Points on a hilly landscape, in no order, each with its height.
From any point a ball rolls to the lowest of the 2 points nearest to it. It stops when none of these is lower. Distance is the straight distance between rows; heights are no part of it.
niso: [148 153 113 143 125  68 134 139 152 177 123  86 111  79 128 203 100 115
  97 107]  h=2.47
nupo: [119 148  75 172 118 171 165 109 120  81 143 149  99 120 122 145 133 145
 120 128]  h=3.22
fudo: [139 111 110 133 125 113 116 143 127  97 157  91 147 125 141  97  96 125
 142 139]  h=1.85
nugu: [139 136 132 160 154 148 137 105 120 130  71 155 111 123 115 155 109 168
 109  92]  h=4.19
megi: [105  99 123 117 121  93 142 133 167 110 111  97 167 133 139 163 158 112
 103 114]  h=3.80
Rume: [119 146 118 135 172 152 105  96  84 125 129 115 126 137  86 104 104 166
 143 145]  h=3.10
giv: [201 111 110 166 128 187 147 147  96  74 121 159 121 108 104 150 151 155
 151 148]  h=2.46
tumot: [129 122 141 108 127 140  86  93 163 146  68  83 112 130 121 103 121  88
 140  98]  h=3.99
gupaf: [ 95  92 106 190 141 150 128 121 102 136 177 144  76 167 121 193 164 168
 138 125]  h=1.75
zak: [143 144  77 187 169 142 122 110  90 137 135 132 136 132  99 147 126 179
 165 164]  h=3.76
fika: [115 117  86 117 112 119 169 141 188 106 162 135 125 104 165 187 115 148
 105 104]  h=3.41
musi: [125 157 172 108 103  60 108 149 154 103 102 114 131 171 181  81 100  81
 150 209]  h=3.13
Mel: [157 156  59 148 114 141 154 157 153  89 150 179  98 121 152 156  93 138
  75  78]  h=2.62
mevu: [197  98 167  90 118 114 100 120 146 163 123  95 165 122 188 102  79  88
 121 102]  h=3.98
lapi: [140 137  87  79 118 167 148  96 152 166 155 137 146  84 135 137 107 120
 107 112]  h=2.18
pog: [ 78 125 167 136 153 176 139 132 114  80 105 133 104 135 142  44 153 148
 170 114]  h=7.17
pibaf: [159  82 155 168 159 199 127 169  97  59 102 151 119 117 104 136 158 163
 143 153]  h=3.02
dofub: [124 127 140 164 134 166 108  93 117 124 130 170 118 105  84 175 106 168
 110 106]  h=3.75
gab: [135  94 189 132 117 119 104 149 144 114 100  94 102 152 141 108 156 111
 190 139]  h=1.61
Roto: [139 149  61 106 110 163 165 136 134 126 146 106 170 113 120 140 115 119
 103 113]  h=1.97
sutup: [ 71 138 215 140 134 145 135 118 155 106 138 111  93 130 122 133 113 128
 104 144]  h=6.00
Mifit: [195 149  79  73 110 108 166 141  96 189 140 172  86 123 114 170 124 142
  97  83]  h=2.48
mas: [147 148 139 122 139 124 111 131 115 173 131 124 163 116 143 137  91 145
  40  76]  h=1.69
Tanem: [110 181 139 109 122 108  84 172 147 117  63 129 146 177 176  58 101 102
 138 181]  h=2.50
Siso: [135 122  92  84 113 133 165  99 177 129 157 135 145  71 133 113 159 112
 119 130]  h=2.39
lifav: [ 89 144 135 163 185 110 151 100 162 130 131 100  89  94 149 135  95 126
 142 154]  h=5.37
Nugi: [144 121 118 123 154 114 102 138 178  92 112 127 113 108 106 121 175 136
 131 192]  h=3.43
lomam: [112 122  93 123 103 121 151 122 133 162 137 101  83 128  73 168 157 117
 155 121]  h=2.96
kanu: [107 107 136 192 178 151 129 140 103 124 127 120 127 162 134 108 165 170
 146 167]  h=4.23
fisi: [134 106 146  80 111 127 128 119 118 100 172 127 199 111 179  78  97 108
 112  87]  h=5.04
bodi: [194 127 163  95 145 132  90 103 137 168  65 110 185 101 168 101  98 120
 126  82]  h=4.22
dugu: [128 141 105 132 125 135 153 149  95 116 122 168  77  96 101 165 110 168
 172  67]  h=3.26
zapum: [ 82 135 120 130 144 150 154 131  83 140 147 146  95 106  96 153 111 168
 185 107]  h=3.74
Biviz: [135 144  86 108 179  71 106 138 164 155 143 120 152 111 154 161  92 145
 103 135]  h=2.37
raraf: [ 96  88 168 189 151 123 126 117 104 142 180 104 120 162 147 139 167 148
 163 186]  h=3.50
mumu: [112 119 175 123 107  51  74 107 145 165  88 112 120 133 127 143 144 100
 130 134]  h=7.21
ladaz: [118 114 131 134 123 121  87  78 118 161 113  92 163 168  80 118 159 121
 122 119]  h=6.78
Sanef: [139 127 140 102  87 110 114 144 162 118  80  64 201 147 157  97 125  64
 155 142]  h=4.21
Fet: [ 91 110 120 151 132 157 178 141  88 110 105 124 114 156 113 127 189 151
 177 121]  h=4.58
moz: [ 91 127 152  50 155 176 100 127 162 136 112 155 145  88 126 124 103 157
 122 110]  h=2.34
Ton: [ 88 114 136 103 132 126 157 120 116 116  90 124 134 121 116 110 151 147
 138 112]  h=4.87
dad: [151 128 154  93 161 125 105 155 135 189  98 111 178 114 161 155 128 141
  55 108]  h=1.38
zoze: [119 145 115  91 108 148 137  83 115 118 163 135 162 124 141  59  95 112
 104 115]  h=5.18
Relup: [120 170  68 155 124 135 150 161 163  83 102 199  99 161 130 181 140 149
  82  70]  h=2.31
folu: [141  96 150 157 130 121 126 114 150 119 110 119  80 108 111 119 149 114
 151 115]  h=2.65
mubuz: [124 150 103 127 106 136 147 161 172 157 144 145 104 106 124 216 106 106
  62  87]  h=1.89
von: [125 153 191 109 109  72  65 187 135 111 104 128 154 133 145  85  81 108
 139 102]  h=4.62
valo: [132 169  96 197 124 181 178 131  77  79 127 142  94 132 107 130 153 105
 156 148]  h=3.68
mag: [115 169 157  65 163 108  87 176 143 193  94 113 187 130 144 125 145 129
  83 144]  h=1.03
Nitop: [155 175 123 123 120 100 118 129 134 177 140 138 149  55 157 203 125 107
  99 106]  h=2.26
Tedag: [134 104 150 133  95 141 122 105 100 114 118 174 139  86  89 149 137 143
 125  66]  h=3.36
vate: [ 65 146 159 141 152 136 150 101 150 118 112 128  95 110 134 177  95 145
 110 117]  h=5.75
Kote: [ 98 146 110 184 139 180 202 149  74 107 122 150 113 143 112 152 205 115
 153 128]  h=4.10
Voda: [165 127 120 190 144 131 147 146 109 132 125 153  72 136 109 195 192 156
 149 163]  h=4.61
tesat: [116 125 149  69  99  88  91 120  80 159 157 139 160 106  99 126  98 141
 155 118]  h=2.82
Gol: [167 132 100 102 114 109 161 150 119 129 141 174 100 101 103 147 116 160
 107  90]  h=2.81
Maz: [191 105 172  66  86 119  89 169 179 179 128 114 153 144 202 101  85  80
 129 144]  h=3.79
vekib: [ 93 130 149 114 137 116 111 117 156  93 120 115 151 157 126  78 134 110
 109 174]  h=5.32
Meki: [130 139 131 145 114 105 178 105  75 106 134 102 149 141  89  69 127 106
 104 130]  h=5.63
Sotom: [156 149 110 176 125 128 176 124  52 118 158 174 103 143 103 158 131 179
 128 169]  h=5.26
koru: [ 84  98 169  88 122 113 116 103 117 132 179 134 145 118 134  95  91 154
 147 112]  h=2.41
Binul: [187  86 113 104 118 148  93 142 143  93 117 116 125 126 110  63 130  99
 143 145]  h=1.22
zizu: [128 146  64 145 126 143 172 130 113 130 136 196 106 201 124 173 135 173
 139 127]  h=0.76
Zag: [134 128 163 137  92  93  76 164 126 104 100  86 179 141 152 114 106  77
 143 125]  h=4.38
nomi: [119 138 120 115 122 154 198  97  93  97 143 131 158 122 113  83 110 122
 120 146]  h=5.39
rut: [146 112 105 141 114 107 155 144 168 117 144 104 172 100 179 176 130 117
  81  79]  h=3.59
lal: [ 96 120 155 103 125 120 123  78 149 127  57 126 146 135 136  85 140 110
 147  77]  h=4.43
dinu: [116  96 157 125 156 134 126 132 119 108  94 114 136 185 123  94 130 161
 123 172]  h=4.89
Kiti: [126  90 138 178 150 166 174 150 112 120 162 143  41 132 154 137 185 144
 160 152]  h=5.87
Vod: [ 98 105 159  89 102  65  70 117 180 201 124 118 124 162 157 105 128 109
 123 109]  h=7.38
nugab: [133 121 165 144 121 131 130  77 103 141 102 106 144 174  91  90 181 102
 128 165]  h=6.50
bam: [178 125  81 193 135 163 179 116 114 139 142 169  32 162 137 185 179 136
 166 160]  h=5.01
Gado: [122 184 157  67 147 102  80 146 151 159  86 131 194 109 142 115 118 105
 142 151]  h=0.59
Mubi: [148 123 119 197 158 126 151 139  65 110 171 151  82 124 120 100 159 153
 124 179]  h=4.85
bug: [101 138 154 202 136 141 106 114 115  74 137 134 136 142 136  69 162 102
 141 154]  h=4.05
kedit: [157 146 150 122 144 115  87  80 135 162 103 112 164  78 153 135  72 138
 155  90]  h=4.52
Noluv: [131 175  56 166 112 153 164 175 151  90 132 153  76 181 138 201 141 111
  97 116]  h=1.98
runu: [146 130  97 155 111  85 168 119  50 147 173 156 121 133  94 151 120 165
 163 128]  h=5.58
mogoz: [ 74 154 195 113 138 122 107 100 137 120 131 136 105 150 126  86 108 115
 103 168]  h=5.65
pefaz: [ 99 118 171  69 137 143 108 133 151 149 153 108 134  93 132 130  72 144
 146 121]  h=1.99
mapus: [ 77 158 136 156 144 118 145  89 164 117 145 109 126 107 121 124 145 101
 159 190]  h=4.98
lir: [132 132 159  74  84 159  80 152 160  94 103 154 159 152 164  46  92  75
 133 151]  h=1.84
mebit: [151 127 162  81 100  83 111 164 163 122 120 130 151 145 212  89  62  86
 138 165]  h=3.55
pata: [102 136 173 113 110  85  64  83 123 157  94 125 148 176  98 116 141 109
 146 130]  h=7.01
fenub: [165 105  89 167 151 153 190 150 127 129 135 133   9 160 147 160 142 155
 153 144]  h=5.41
lol: [101 144  94 149 154  82 124 144 151 111 130 123 157 118 168 129 122 159
 103 110]  h=2.78
Lusof: [115  77 142 143 141 116  90 111 141 143  95  94 102 157 122 117 111 122
 145  90]  h=3.44
Gizes: [127 124 100  88 141 133 131 152 122 115 135  88 153 102 117  94 127  94
 119 123]  h=1.71
rulez: [144 113  73 132 127 131 147 118  95 152 121 170 137 175 124 169 128 164
 118  93]  h=1.58
foguz: [170 115  85 147 157 108 130 111 135 130 105 117 104 118 116 140 147 159
 116 163]  h=3.87
maza: [135 173 145  46  58 142  75 154 146 178 129 143 194 168 200  88 107  57
 135 141]  h=1.33
budal: [ 87 142 158  59 179  93  81 149 160 158  98 108 146 145 105 128 134 157
 105 164]  h=1.55
Zot: [114 106 148  94 117 179 106 128 146 129 148 117 112  76 109 168  97 120
 158 131]  h=1.63
guzik: [167 114 137 158 107  98 143 132 110 108 117  86 112 138  97  94 149  94
  86 130]  h=5.90
fil: [124 128 142 168 138 143 130  75 129  94 145 118 132 106 126  83 139 106
 163 166]  h=4.60
rida: [121 102 132  83 102 175 111 119 159 123 107  95 137 128 103 131 136 109
 189 140]  h=1.19
siz: [ 88 131 145  92 123 131 156 144 139 167 111  77 109 130  67 144 147  97
 109 132]  h=3.35
falo: [109  93  90 136 119 100 171 108 138 138 176 141 117 134 160 146 118 135
 126  90]  h=3.09
ris: [143 134 114 189 167 168 117 132  94 154 148 152  95 136 104 170 170 159
 160 198]  h=4.24
nen: [189 119 121 142 134 164 128 136 113  86 101 110 131 101 107 104 130 132
 165 124]  h=1.86
muke: [102 143 140 194 134  83 125 128 116  86 133 123 137 127 137 109 154 130
 113 125]  h=3.37
gota: [118 137  87 138 137 114 131 149 160  78 158 135 124  98 110 151 177 130
 126 172]  h=3.11
fot: [104 135 134 172 153 128 135 114  80 115 169 150  77 108 118 120 134 168
 154 126]  h=4.33
muso: [ 91 151 117 155 140 147 113 103  77 144 165 122 148 144  88 125  89 139
  87 127]  h=2.40
rom: [115  89 175 147 165 162 147 150 124 107 151 122  72 126 155  82 188 142
 170 159]  h=6.27
pep: [ 64  84 145 181 128 127 153 125 101 122 203 137 106 145 130 143 186 161
 160 134]  h=2.70
zavi: [134  97 168 134 150 160 137 134 125  64 126 132  92 140 172  34 150 130
 179 157]  h=6.73
Dobo: [124 138  96 105  94 150 160 109 142 128 138 126 129  81  84 138 166  97
 153 128]  h=2.61
buve: [143  83 132 105 126 124 107 130 189 125  94  78 169 131 148 150 125  86
 130 151]  h=4.02
vik: [131 183  73 132 117 171 172 161 172 136 115 157  95 160 143 230 103 105
  77  93]  h=1.70
dipup: [120 191 118 114 139 139 151 144 144 178 117 135 122  77 122 199 120 125
  69 100]  h=2.07
Nanik: [107 124 127  87 150  76  86 153 168 155 142 126 146 108 139 121 124 140
 110 151]  h=2.03
beza: [129 132  65 157 147 134 135 129 127 131 172 160  73 181 116 186 139 163
 116 151]  h=1.62
guv: [140 137 109 145 123 141  98 115 119 143 171 140 173 116  94 152  94 130
  51 114]  h=2.00
kul: [118 201 156  60 105 122  67 147 133 162 108 153 197 135 160  73 105  84
 115 172]  h=1.01
Zuri: [124 140 176  41  59 146 107 165 134 138 127 118 186 162 174  60 110  62
 119 119]  h=1.54
nupid: [140 146 106 161  95 120 127 120 136 102 152 121 151  74  89 139 155  84
 138 151]  h=2.83
Sagif: [107 149  83 140 134 166 153 161 129  85 148 138  98 117 123 134  97 138
  91 101]  h=2.88
Ridul: [149  94  99 116 125 125 100  98 113 165 115  97 121 129 118 120  97 140
 115  82]  h=3.97
zeva: [157  83 145  91 106 112  71 138 148 124 110 111 139 135 111  92 130 112
 195 130]  h=0.55
reb: [139 120 149 111  92  93 127 119  96 144 157 153 163  89  88 130 131 130
 134  79]  h=3.08
luz: [144 159 116 126 169 139 102 105 112 155  86 148 151  77 124 158  98 168
 119  72]  h=4.57
fipug: [135  97  92 158 115 101 171 110  89 133 174  94 134 150 145 101 102 144
 140 118]  h=2.51
des: [116 123 176 104 121  83 134 158 129 101 121 129 164 100 163  70  90 116
 130  92]  h=4.86
Ratov: [113  77 186  75  77  91  99  96 155 151 147 123 151 176 149 102 126 106
 126 101]  h=7.51
zim: [161 101 128 182 105 144 146  94  94 104 127 118 127 137  97 119 175 109
 117 144]  h=6.16
Foruk: [190 112  74  90 108 126 147 133  95 188 129 155 142 144  93 185 112 166
  93 104]  h=2.13
Zas: [168 108  90 173 153 114 162 138  88 124 126 137  70 157  90 119 156 165
  90 145]  h=4.36

Where does a ball stop that starts at each point below?
fisi -> Gizes
fot -> zizu
foguz -> Gizes
Vod -> Gizes
sutup -> zizu
vate -> Gado
